Points, in no order, along strands that fork and pass close to each other.
Two points are linked if the straight distance between their rows is under 90.5. Some points are linked to none.
(495): [ 15   0  -6  -4 -29   6  17  11 -32  25  34 -11  -2  12  11  14  30  14
  21  20 -37 -22]
(332): [-32 -12 -29 -12  -6 -13 -11  34 -11   5  10  14  21 -13 -12  26  26   5
  21  41 -18 -22]
(367): [ 21   4  44  26 -23  13  -8  -7  17 -23 -32  -9 -48 -25  22  13  14 -12
  -1 -49 -24 -41]
(70): [  6  -8   6 -16 -30  -6   0 -11  -3   2 -12  -7 -11  17  32  -3  38   7
  34  32 -15 -22]
(222): [ 13  31 -31 -11  11  11 -12 -23  34  -1  -4  -6  -8  39   2  10 -32  25
   6  20  24  54]
(681): [-43  -5 -30  -1  31  33 -39 -28   3 -19 -15   7   0  -5  -7   3  -7  23
   0  -2  24  -7]
(634): [ -9 -10 -22  -8  23  -9 -18  37 -10  -6 -10  20 -21  -8   8  13 -19   8
   5 -18 -38 -38]
(700): [  9 -17  43  26 -16  -9  11 -16  20  12 -28 -17  35  -8  -7  -1   3   7
 -39 -44  -9  28]
(67): [-21 -10  -9  13 -12  -3  -2  19 -36  28  16   3   0  -8  13  34  -2  12
  42  27 -41  -1]
(426): [  2   7  20   7 -24 -19 -30  17   1 -10   6 -30  12   1   2 -12  23 -64
 -10   2   4 -41]
(1069): [ 26 -23  27  29 -50 -11  -1  42   3  11 -19 -28  -6 -43  14  27  32 -23
 -22  -3 -13 -26]
(533): [ -6 -10 -25  18 -38   9 -14   9  37 -27  -5 -20 -15 -10 -38  -3  -9 -37
 -19 -21  23  10]
(1007): [ -2   8  -8  -5  13  42 -41 -22   8  23  -1 -10  41  56 -11 -31   3  -6
   9   4  48   1]
(101): [ 32  17  90  42 -13  -4 -13  24 -36 -16  -3 -14  -4 -29  -3  14  18 -13
 -15 -29 -30 -25]
(1087): [-38   8 -32  10  14 -12 -10  17 -14  13  18  14  14   9 -13  29 -47   1
 -10  11 -11  45]
(939): [-16 -40 -23 -33   5 -30  -9  33  22  22 -30  24  22  13   9  12 -22  -4
 -26 -14 -42   3]
(377): [ 20  27  25  21 -24 -18   0 -12  20  31  -8 -31   4  -5   3 -12  28 -41
  16  -6  10 -13]
(1075): [ 36 -27  10  14 -26  -5  36 -28 -11  37   9  15 -13 -16  37 -28  -6  37
  19   7  22  20]
(1104): [ -7  -8 -21 -24  -3 -20  34   2 -23 -56  17  19  -4 -12 -18   4   9 -15
 -14  43  32   7]
(385): [  3  -6 -34 -22  10 -31  -8   3 -25  48 -23   2  -7 -10  37  29  11 -28
  18  44  -3  10]
(366): [-42  15 -23  -6  31  -1 -18   6  15  26  32  -3  57  17 -29   9 -51 -11
  18   0   0  23]
(269): [ 20   7   4 -10   0  -6  29 -13  13  29  56 -19   2  47  12  -7 -39  -2
  26 -31 -11   6]
(984): [-26  13 -19 -19  51   5 -29 -32 -27  -9  15  26  29  50 -28   0 -21  13
  13  52  22  28]
(1092): [-21 -15   6  23 -27  15 -56 -13  12 -30 -25  -3  17 -17 -26 -10  34 -20
 -24 -21  12 -26]
(800): [-17  61  -5  -4  14 -11  14 -10  52  -1 -14 -13 -10  29 -10  21 -44  -2
  20  14   3  41]
(73): [-27  24 -23 -11  32  -1 -32  -2  22  -4 -22   4 -10   7   0  -6   5   6
  -4  23  -6  -2]
(1031): [ 15  45  14  15  -4  -9   4   3 -22   1  -7 -10 -39  43  22 -11 -13  -4
  13  17 -21 -24]
(340): [ 42   5   3  22   6 -13  27 -19 -53  14   8   1 -27   0  43 -41 -23  27
  10   5  25  37]
(1058): [-11  -1 -13   9 -25  16  22  26 -20 -50  39 -16  -7  29 -30  -6 -13  -6
 -13  18  12 -12]
(868): [ 10   4  36 -19 -12   3  -7 -11   6   6 -26  -7  17  52  39  -2  18  23
 -23   5 -43  12]
(615): [ 20  32 -11 -11  22  41   8 -27  53  25  -7   5   3  53 -13 -22  -7  47
  -6   8  24  26]
(865): [-54  -7 -26  20  -1  13 -59  17  21 -12   4   8  20 -12 -20  -4 -31   8
 -11 -17 -30 -20]
(421): [-19 -32  -8 -44  20 -25 -12  25 -22   5   7  41  24  12   1  13 -12  -3
 -11   1 -46 -34]
(855): [ 16  11   8  25  -3  18  -5 -24  30  -3 -26   2 -39 -17  13  -4  12  19
  13  -7  25   6]
(250): [-32  -4  -4 -20   6 -41 -50  17  -4   1  12  25  17  25  19  21 -28 -19
  12   5 -65 -14]
(75): [-13 -14  49  25 -30  11  26 -28  20  -7  13 -17  45  -6 -30 -23  -3  11
 -20 -39  16  35]
(230): [-16  15 -48  23   6  -8 -31  56  -8  32 -14  20  10 -38  -2  36 -13   0
 -10   8 -23   5]
(102): [  5   3 -18 -36  25 -63 -26  20 -21   6 -37  14   4   8  11  27   9 -47
  17  37  -7   9]
(1012): [-23  16  39  -3  40   0  13   0 -16 -13  14  -4  14 -53 -12 -14 -17 -13
  18 -28 -11 -23]
(416): [ 24  -1   6  34 -13  37  -9  -7  -3 -17 -10   0 -12 -26 -17 -13  21  25
 -28  -4  23   2]
(79): [-42 -47  21   2 -24 -18  -6  -4 -31  -6  16  -3  41 -18  -4 -26   0 -27
  12 -13 -13 -12]
(754): [  9 -37  16 -14  -5   4  11  12 -38  -9 -38  22 -24 -37  47  12   7  35
   0  13 -32  -3]
(497): [  5  57  22  29 -12  24   9   6  18  21 -19  -3  -4 -27  -7  13  37  44
  -6  25 -33   9]
(561): [-13  -8  45   1 -18  32  22 -51  33 -21  37  -5  41   2 -32 -32   7   7
  16  -8  37   8]
(920): [  8 -44 -52 -12  -4   5  18  -6  12  21  27  16  12  35   5 -15 -32   8
 -19  -7  27  45]
(707): [  1   1 -47   8 -18 -12 -19  41 -29  37 -21   2 -24  -7  22  34  18 -10
  -9  28 -11  11]
(612): [ 25  44  50  34  11  18 -37  -8 -11  33 -29  -2   3   6  22   2  15  22
 -17  -4 -27  13]
(955): [-13   9   6 -22   0 -22  27 -24 -24 -28  13  12  -4  25   2 -11   1   3
  14  57  13  17]
(156): [  0 -18 -24 -18  -6  15  17  38  11 -19  28   9 -12 -31 -22  -5  10 -10
   7  -2   1 -58]
(722): [-13  34  -1 -14  35  -1  11 -30  38  25   7 -18  20  -6 -24   2  11 -25
  47  31  48   5]
(137): [ 12   8   2 -12  18  37  -2 -43  17  14  15   9  27  45  -4 -46 -11  22
  20 -12  30  25]
(756): [  4  14  -6 -31  41 -18   9 -23  -6  29  38   1   3  27  28  -6 -23 -17
  39 -13   6  25]
(371): [ 35 -44  30  13 -33   8  10  26 -14  19 -23   3 -10 -43  14  12  17  -3
  -8 -52 -12 -23]
(257): [-23 -19   8 -11 -32 -27  13  29 -26  -9 -14  12 -13   1  18  25 -21  -1
 -19  15 -48  20]
(209): [-11 -17  -3 -25  12 -64  -9  21  -4 -17 -16  -9 -11   9   8   5   4 -79
  13   9  -3 -18]
(814): [ 26  -8  -6   6  12  28   9 -21  17   4  -6  11  23 -21 -13 -26  15   6
 -44 -31  43  12]
(766): [ 15 -25 -22 -15 -28   4  37 -12   0  24  25   2  10   2  11  -9   7  12
   8   5  24  18]
(243): [ 30  -6 -26 -13 -19  12  60 -37  -7 -20  41   8 -17  27   2 -37  11  53
  38  26  33   0]
(734): [ 32 -18  45   5  11  10  20  13   0  11 -18  11  12 -23  -6  -2   2   0
 -38 -63  -7   3]
(730): [-28 -21 -20 -27  -7   8  -9 -24  22 -19   8   8  25  60   3  -5 -27  11
   1 -15 -14  14]
(124): [-56   3   5  21 -13 -16 -62  11  10  -3  14   5  22  28  -2  13 -36 -10
   0 -25 -58 -10]
(747): [ -5  14  -4  11  -9  -5   0 -33 -10   5 -16 -11 -15 -20  34  -8   7   4
  26  17   7  11]
(13): [  6 -19 -46 -54  10   6  15  12  53  -4 -15  11  16   8 -35  -1  25 -20
  -7  13  32 -16]
(1145): [ 19  17 -21 -39  25  -9  17 -29  32  17  24  -3  19  30  -3   3  -5 -16
  43  16  47  23]
(1117): [-24  23 -13  16   4   8 -47  -7  45  27 -24  -9  11   3  -5  15  32  -3
   8   2 -13   9]
(141): [ 14 -10  19 -13   3  -5   3  16 -31  18  -2   8  -1  55  26 -17  -8   6
 -35  -5 -11   2]
(1080): [-33  -1  40   9 -17  10  33 -46 -10 -22  40 -21  32  26  -3 -19  10  22
  29  -1   0   9]
(204): [-20  11   8  21  31  -7 -25  41  -4  16 -29  -3   8 -54   0  16 -19   0
 -29 -23 -25   6]
(167): [  6 -33 -37 -46  12  -5  36   7  24  -3 -16  22   5 -13   3  -1  21  17
 -11  -3  -6 -15]
(87): [ 28  26  70  11  22   7  34 -21  47 -28  12 -15  -5 -15 -31 -15  19 -12
 -26 -37  34 -30]
(556): [ 22 -10  -4  20  -3  10  20  10 -59   9  15   2   9  19  15 -23 -20  23
 -11  -7  -5  24]
(725): [ 24 -12  -8  -5  20   3  42  -8 -30  -1  27  12 -36 -37  21 -17  -8  20
  29 -43   6 -16]
(540): [-27  33   2   0  -9   4  25  -5  30  -6   7 -23   7  -4 -35  14 -13 -17
   6  14   7  26]
(548): [  6  41  42  16  40  20 -54  -1   4  15 -36 -11  -5 -15  -1 -17  12  11
 -17 -31 -27 -26]
(363): [-23  -5   6   5  -6 -44 -40  33   1 -28 -22  -9   0  -5  13  -4  16 -47
 -11  -9 -25 -23]
(554): [ 33  67  39  53  -9  26  -9  -9  -4  29 -25 -31  -9  -6  -9  22  43  25
   6 -19 -21   5]
(832): [ -5 -67   3  -6   1  -8   3   1 -12 -11 -30  11  -8 -50  16  11  17  10
  -7   1   2  -4]
(690): [  4   9  35  14 -14  17   2  15 -30  16 -20   4 -22 -28  17   9  23  49
  -3  25 -35  -4]
(988): [ 33   4 -23 -19  29 -29   6   9 -13  22 -29  14 -40  -2  36  25 -17  -5
   5  23  12  20]
(923): [ 14  -6  14  -2  34 -15  22  -3 -42 -30  20 -15 -18 -44  14 -29 -24 -15
  27 -20  17 -24]
(704): [-37  16  15   5 -25  12  -7 -35 -30 -20  33  -1  12  34  12 -16   7  15
  41  42   1  25]
(18): [ 19   0 -25  -1  -1  19   5  24  17 -19  28 -18 -21 -33 -26  -7   2 -23
 -10 -32  32 -19]
(354): [ 47  -3   1   1  35 -12  14  11 -25   4 -46   6 -40   1  35 -16  -5   4
 -20  -4  19  11]
(854): [ -7 -11 -34 -15   1 -16   2 -17  43 -23 -27  15   9  16 -21   5   1 -19
  -5  32  49  17]
(1046): [-32  -5   2  37  24  19 -67 -33  12 -14 -39   3   9  -1 -20 -13  21  -8
 -15  -4  26   2]
(808): [ 29   2  62  31  -8  15 -13  -9 -16 -26  -5 -16 -30 -43   9   6  35   0
   4 -13  -6 -54]
(980): [ -1  21 -11 -22  -6   0  33  15  10  12   2   8 -50  -9  22  31   9  23
  37   4 -47 -14]
(507): [ -7 -11 -53 -33  14 -14  36  12 -21 -28  25  21  -1  19 -33  13 -32  -6
  -4  22  17  30]
(44): [ 55 -17  -9   9   7  21  39   6   2  -6  33   1 -38 -60   1 -10  10   1
  -8 -41  31 -30]
(951): [-13  -4 -38 -12  20  -1   7  37  -8 -18  -1  10 -39 -48   3  26  11  -8
  15   9 -20 -51]
(374): [ 25 -42 -41 -23  -6   5  43  21 -29  14   4  11 -16  -2  16  -6  17  14
   8  17   8 -22]
(691): [ -6  13   2  11 -28  25  -2   9  19 -60   5 -19 -34  12 -45  -4 -13 -22
 -36   4  24 -17]
(285): [-41 -21 -19 -38  -4 -34   8  10 -20 -47  20  24   4  -6 -13  25  14 -13
   6  43 -10 -19]
(512): [-54 -44   8  21 -30  13 -38  -9  -2 -20   5   1  30  -4 -12  -9  17 -16
  -4   6   4  -8]
(461): [ 77 -14  36   3  10   8  25   8 -27   1 -25   4 -43 -39  23 -23  -2  19
 -18 -27  19 -13]
(702): [ -3 -24 -29 -10  18  20  -5   2   3  43  52   1  44  33 -15   8 -33  -2
  -2 -19  22  25]
(1147): [ 11 -10   9  -8   9   2   0 -20  20  -9  -8  -3  10   8 -12 -14   9 -25
 -24   7  42   2]
(566): [-12   5 -34  -7  -9   7  26  -2 -38 -16  42   0  16  22 -46 -26 -30  -1
  -9  26  26   8]
(947): [ 23  10  44  40 -50 -19   2  20  15 -23 -35 -29 -25 -32   4  19  12 -14
 -22 -26  -4  -8]
(457): [-55   0 -46  -8   2 -45 -22  27 -10 -26  17  20  11  26 -32  50 -39 -19
  -2  19 -28  23]
(1094): [ 80  15  34  23  11  36  32 -21 -12 -13  12   2 -48 -43   5 -19  19  23
 -10 -35  20 -29]
(253): [-14  32   6   5 -19   6   7   5  24  23  26 -14   8  34 -10  15 -26   0
  -2 -19 -18   4]
(162): [-20  36  11  37  30   7 -10  -1   9  -3 -21 -14  -7 -23 -14  -5 -19  14
 -27 -28 -26   5]
(282): [ -3  27  22  -1 -19   4 -21  -3  40  28  -9 -24  38  26 -11  -7  51 -15
  -5  18   1  -4]
(1074): [ -1 -15 -40 -21 -11   9   7 -36  27  21  13   3   5  51  15  10 -32  37
 -13  12  17  69]

Follow the links from the first point to the second, and from the first to the third. Name the last point that the two ways share.
(747) / (988) / (734): (1104)
(814) / (101) / (533): (1104)
(612) / (371) / (1046): (385)
(374) / (1012) / (204): (44)
(230) / (512) / (700): (385)
(868) / (1007) / (367): (766)
(1145) / (366) / (495): (920)
(1007) / (556) / (354): (766)
(385) / (800) / (366): (920)
(1147) / (1012) / (73): (44)

A fork is a point with three links. Follow the links from the first point to the second and name the forks in between, in order.
(615) / (67): (222) > (920) > (766)
(988) / (947): (44) > (18) > (1104)
(556) / (285): (766)
(44) / (269): (18) > (1104) > (766) > (920) > (222)
(700) / (156): (1104) > (18)
(512) / (754): (385)
(70) / (377): (1104) > (18) > (44) > (385)
(747) / (533): (1104)

A fork is a point with three links, a tip a point with one. Leave the first point through the second and follow the links. Name the first fork or tip that comes.
(747) / (855): (766)
(832) / (754): (385)
(101) / (808): (1104)
(704) / (1080): (101)
(363) / (426): (79)
(230) / (204): (832)
